A landscape with many valleys, sampled at points; each row gives a point and its height.
From any point a ball rolls to the lowest of the 3 points nearest to it. It stops when none of these is lower. Distance is the straight distance between rows; heights are no part of it.
gedob: [  7  11   0  15 -17   8  40  32  18  -6   1  13 -20  -9 -21 -13  -3  -4
 -20 -21]  height 30.5
ferun: [ 20   2  17 -22   7 -10  30  32  10 -22  -2 -16 -11 -14 -11 -16  11  -8
  32  24]  height 30.2
von: [  8   6   2   4 -29 -13  32  19   5   0  -6   5   4   5 -26   0  12 -10
 -14 -21]  height 39.2
besik: [-11  -9 -24  -8  13  18 -30   0  12   2  14   0  21  19  21  -9   3 -18
  12  13]  height 59.0
gesu: [  8   4  16  -4 -10 -24  22  34   7   4  17 -17  -4   2   2  -1 -10 -10
   7  14]  height 60.6
ler: [ -4 -16  -2   3   7  -9  -9  35  -9  11 -16  -6  -3  -4   0   4 -25  10
  21   2]  height 30.1
Saz: [  9  -6 -28  -7  15  22 -35  -3  -4  11  17  -8  16   9  -6  -4   5   5
 -16   4]  height 53.1
Gisel: [-31  -9 -24 -31  -4 -10  -3  -4 -18 -15 -32   2   4   3  39 -16 -23  -7
  23  22]  height 62.3
vof: [-11 -19 -15  -3   7  13 -12  18 -15   1 -16  -1  15   7  13  -6   0   4
  40   8]  height 48.3
sikep: [ -9  16  13  19  -8   8   0 -17  -5  -7  22  -8   0  -1 -18  14  -9   5
  -6  22]  height 67.7
fur: [ 13  -8 -13 -14   6  13 -29 -22 -20  21   5 -14  18   9   0  -7   6  11
 -25 -10]  height 53.0
zogur: [  4 -12 -15 -19   8  10 -36 -19 -20  22  10 -14  16  22  11  -5  16   0
 -18  -6]  height 52.2
bip: [  1   8  -2  -8  -6  14 -39 -53 -15  32  -5 -11  13  12  45  22  17   4
  -7  14]  height 18.8
gunat: [  8  -5 -18  -6  11  18 -27 -10 -13   9  18  -6  13  -3 -10  -4   2  13
 -30  -2]  height 51.5
bet: [ 16  12  21  14  21   5   8 -24  28   4   4  13 -12 -16 -20  15  31   5
  -4 -45]  height 60.9
suduz: [ 25   5   7 -14  -5 -10  34  37  16 -18   2  -1  -4 -17 -18 -18  12  -7
  17  13]  height 30.0
nupog: [ -3   1  26  23  -2  14  24 -19  10   0 -16  14 -15  -5 -33   4  20 -12
  -7 -39]  height 46.5
tokav: [ 15   8  42  17  16  23  11 -30  30   7   3  13 -25 -23 -21  10  27  -5
   4 -35]  height 56.8
merub: [ 17   2  -1   0 -18   4  38  34  20  -5  -3  12 -10 -16 -24 -11   5  -1
 -17 -17]  height 26.5
rup: [ 12  16  13  14  19 -15   8 -31   0  -6  21  10   4   3  -4  12  31  23
  -4 -31]  height 67.8
Ziz: [  8   1   7   8   1  -6 -13 -43 -30  13  16   6  -6 -10   9   0 -10  19
 -23 -23]  height 65.9
pevas: [ -3   0   1  -4  30 -18   4  39   5  -1 -12 -21 -15 -13   6  -6 -22  15
  17   4]  height 32.8
vagam: [-21 -12 -38   0  23 -30 -39 -12  14  -9 -23   3  28   2  30  -1 -24 -10
  -1  20]  height 18.5
zedum: [  1   4   6  15 -20   5  35  20  10  -1 -10  10 -15   0 -28  -4   7 -14
 -22 -35]  height 33.7
Mog: [ -2  17   7  15   6  -2  -3 -35 -13  -7  29   3  -2  -9  -4   3  -6  24
 -26  -6]  height 73.0
nilo: [-14 -28 -17  -3  15 -15 -48 -22   3  16  -8   6   7  28  36  15 -10  -7
 -16   9]  height 19.9
dodum: [  1   0  -6  18   6  24 -21  -7  -5   1  17  -5  11 -10 -18   6 -12  11
 -20  16]  height 43.5
robev: [ -3   5  18  16  -6   7  23 -19  10  -9 -15   9  -2   0 -32  10  31  -4
  -9 -29]  height 42.9
zol: [ -4 -16 -19   5   4  24 -26  16  -9   0  -5   3  19   1  -5   5  -2   0
  25  14]  height 13.9
sunu: [ -4  20  13  17 -12  -3  18 -20  -4 -15  10  -5  15   5 -19  16  20   5
  -5  -3]  height 81.5
teteg: [  3   5  19   3 -26 -18  19  16   1   2  12 -14   4  14  -9   3  -7  -9
   7  11]  height 62.4
taz: [ 24 -10  10 -15  -2   3  40  39   6 -26 -15  15 -27 -26 -36 -16  10   2
  15  12]  height 15.5
poku: [ -1   5  11  16 -21   2  31   5   1  -3 -13   4  -5   4 -34  -4  17 -10
 -17 -31]  height 35.6
zalaf: [ 20  10  15 -16  -3 -22  28  36  15  -9  14 -18  -4  -7  -1 -13   1  -8
  20  13]  height 49.0
Dida: [ -3  13   2  17   1  14 -10 -16  -7  -4  23  -4   4 -11 -15   9 -10  14
 -19  14]  height 51.6
nebib: [-12 -25 -12  -5   9  -5 -55 -34  -5  22 -11   6   1  21  37  29  -6  -2
 -15  18]  height 18.2
vef: [-16  -9 -23  -5  11  18 -25   5   6  -6   6   2  20   9  22 -11   0 -14
  27  15]  height 72.3
fof: [ 27  -3  14 -17  -1  -3  35  36   6 -27  -9   0 -12 -23 -26 -18  17  -1
  25  19]  height 21.1
rimu: [ -8 -10   4  14  -4   6 -10  18 -11   7   0  -2   4  -2 -13  12 -27   6
  18  16]  height 35.4
nivop: [  9   9  18  17  15   5  14 -24  25  -3  -6  11  -7 -15 -22  13  32   3
  -8 -35]  height 63.6
tumol: [-15 -15 -16 -14  16   3 -39 -11  12   6  12  -6  10  26  33  -2  -6 -19
  -5  11]  height 48.4
tobo: [-13 -18  -4  -9   5   1 -46 -34  -4  28  -2  -4  -1  28  36  22   3 -10
 -15  15]  height 18.0
duzuf: [ 12   5   9  -1 -24 -20  29  25   4   0   8  -7   6  13 -17  -2   9  -9
  -3  -2]  height 43.9
Zomam: [ -5  -3 -17   2   8   9 -48 -42  -5  28 -14   8   6   6  46  38   0   9
 -22  24]  height 18.6
Muvef: [  7  20   8  16  11 -16   8 -34  -7 -11  29   7   1  -1   3   5  20  20
 -11 -20]  height 70.3
neruf: [ 19   7   1   0 -17  12  42  37  20 -15  -5  17 -24 -22 -22 -12   4  -1
 -12  -4]  height 21.4
luzum: [  3  18  10  18 -20  14  41  26  17  -4   4  12 -27 -10 -17 -18  -2  -9
 -23 -33]  height 33.2
mulet: [ -6  13  16  17 -21  -2  11  -9  -5 -11  15  -6   7   6 -17  17  -5   2
  -1  20]  height 79.8
Fot: [  2  -6 -21 -13  13  17 -35  -6  -5  14  16 -10  18  22   8  -6  12  -3
 -12   1]  height 52.1
Gaba: [-15 -14 -22 -10   5  -2  -1  24 -23  -5 -21  -1   8   9  20 -10  -7   6
  38   3]  height 58.6
div: [ -9  -9  -9  -7   1   8 -51 -43  -5  28  -8  -3   1  18  38  29   1  -5
 -15  23]  height 17.6
gapad: [ 10   9  21 -10   3 -22  18  34  12  -3  13 -27 -12  -5   3  -7 -15  -5
  18  15]  height 55.0
posat: [ 11   2  -3 -10  -9  16 -32 -46 -28  31  -8 -13  25   7  22   8  23   0
  -3  -5]  height 24.7
Nazu: [ 18   4  -2  -4 -22 -13  33  31  10  -2   2   2   1   1 -19  -6  11 -10
 -11 -10]  height 34.2
fos: [-31  -5 -28 -35  -7 -15 -11  -1 -21 -12 -38   4   5  -5  33 -18 -34  -7
  15  26]  height 63.2
Susap: [ 21  13  56  15  10  35  19 -25  18   4  21  15 -30 -11 -20   1  25  -5
  12 -30]  height 54.0
mekeg: [ -9   0  15  20 -23  -3   1  11  -6   1   9  -7  -1   3 -12  16 -20   1
   5  22]  height 44.0
lol: [ -5  -6  -1  15  -3  20 -16   9  -5   5   2  -2  12  -8 -17  11 -18   8
  10  22]  height 15.2
dutus: [ 14  14  17  14   6 -19   3 -43 -20  -2  31  14  -2  -1  13   5   4  23
 -10 -31]  height 72.2
rep: [ -1  26  10  17   1  -1  10 -28  -1 -17  24  -2   4  -1 -10  13  18  16
 -14  -4]  height 74.6
Digez: [-19  -8 -27  -9  12  10 -25   1  13 -13   0   6  16   9  34  -7  -8 -21
  24  15]  height 74.7
sunun: [ -8 -16  -6   5   5   6 -14  29 -15  10 -13  -1  11  -1  -1   5 -17   9
  30   5]  height 35.7
rozag: [  2   5  16   1 -28 -15  24  13  -2  -1   8  -7   8  13 -15   9   5  -7
  -1   4]  height 57.7
navu: [ 13  17  11  13  17  -4   9 -26  12 -12   2  13   2  -6 -17  13  37  10
  -5 -32]  height 67.1
nudo: [ 12  10  17   7 -17  17  50  38  17 -20  -4  26 -36 -21 -15  -7   1   9
   1  14]  height 6.7
ves: [-30  -4 -40  -7   9 -19 -27 -15  13 -13 -32   2  23 -15  29  -6 -26 -15
  11  26]  height 9.6
Rinam: [-17 -24 -28  -2  21 -20 -44 -16  13   5 -11   5  15  17  32   5 -18 -16
  -9  10]  height 27.6
sak: [-30  -7 -26 -36  -2 -10   2   5 -27 -14 -27   3  -3  12  40 -18 -23  -2
  23  13]  height 59.3
Dezin: [ 27  -1   3 -12 -11   3  33  41  14 -18  -2   8 -11 -23 -26 -13  15  -4
   8  10]  height 22.7
Fazo: [ -7   6  16  18 -14  13  37   8  10   6  -9  11 -23   0 -26 -14   2 -11
 -19 -40]  height 35.5
zug: [-27 -12 -33  -5  15 -12 -31 -14  20 -14 -11   6  17  -1  36  -6 -23 -24
  11  18]  height 21.0
Gik: [ 10  18  13  12 -20  19  52  36  20 -15   2  16 -34 -19 -15 -11  -2   5
  -9  -3]  height 13.8
Sapu: [  2   6  -8   9   4  15 -21 -19 -14   7  19  -4   5 -12 -12  -1 -12  20
 -32   0]  height 49.3
rati: [ 16  15  14  15  22  -8   6 -25  15   3  10   9  -5  -9 -14  14  37  18
  -7 -45]  height 64.1
Pafo: [-28  -9 -28 -33  -6 -22 -12  -5 -14  -4 -50  -1  13  -7  30  -9 -31  -6
   6  33]  height 63.8
getu: [-19  -3 -24 -24  11  -7   1  27 -27  -7 -23  -2  -3  11  27 -22 -11  14
  25  -2]  height 47.5
rades: [-20 -13 -23  -5  20 -10 -35 -12  19  -2   0   5  14   9  32  -5 -16 -21
   4  12]  height 36.2
feto: [ -3  -2  11   2   4 -21   1  30   2  11   1 -18 -12  -7   3   3 -30   2
  16  11]  height 28.9
zimeb: [-12  -4 -22 -16  23 -16  -1  37 -16  -5 -27 -12  -3   4  12 -13 -16  25
  23  -7]  height 38.0
pazan: [-28 -11 -21 -19  -4   0  -3   2 -11 -10 -24   4   7   8  36 -16 -19  -7
  34  17]  height 65.3
lipu: [ -4 -12  -6 -19   4  11 -39 -27 -13  26   7 -13   6  31  26   0  11  -6
 -14   5]  height 51.7
lete: [ 26   4   3 -16 -12 -18  29  39  16 -14  11  -8  -6 -12 -13 -10  11  -9
   9   9]  height 38.9
leraf: [ 17  -5  17  -2 -13  12  43  38   9 -25 -13  25 -37 -25 -30  -5   3   8
  12  11]  height 11.9
Boson: [ 16  -6  -3  -5  -1   7 -22 -40 -35  25   0  -5   8 -14  -2  -4   0  13
 -25 -24]  height 58.3
Situm: [ 14  -6 -11 -14   2  11 -28 -28 -30  26   2 -11  16   3   0  -8   6  10
 -22 -15]  height 54.1
bagu: [ -5  -8   9  10  -4 -12   0  30  -4   8   0 -12  -4   2  -4   9 -33   6
  12  10]  height 23.7
nolot: [  8  13  12   9  14 -11  -4 -39 -16   2  29   6  -5  -5  11   1  -4  23
 -21 -20]  height 70.2
mizud: [ 12  10  16 -12  10 -20  19  30  16  -7   4 -24 -16 -14   4 -10 -13  -1
  19  23]  height 55.4
metef: [ -3   7  42  28  -5  27  30 -12   2   1  -1  15 -30   3 -26  -8   8 -13
   0 -41]  height 50.2
zoveg: [-11  -4  18   9 -13 -10   2  22  -4  13   9 -11  -1   1  -8  12 -26  -2
  11  18]  height 5.3
madig: [ -2   6   9  12 -19   0  27  -5   4  -7 -12   4   5   9 -33   9  26 -11
  -7 -22]  height 38.6
toru: [ -7 -12 -18 -16   9   8 -38 -15   0  14  17  -9  10  30  27  -5   8 -14
  -8   7]  height 50.9
sas: [ -2  12  15  13 -28  -7  19  -7  -1  -7  12  -6   9  16 -21  16   6  -6
  -4  13]  height 77.0

For each start below, name the point where the ball stops.
Gaba | zoveg
madig | nudo
Susap | nudo
Fot | ves
gapad | nudo
Ziz | zol
Mog | zol
besik | ves
Situm | div
sunu | bet
suduz | nudo
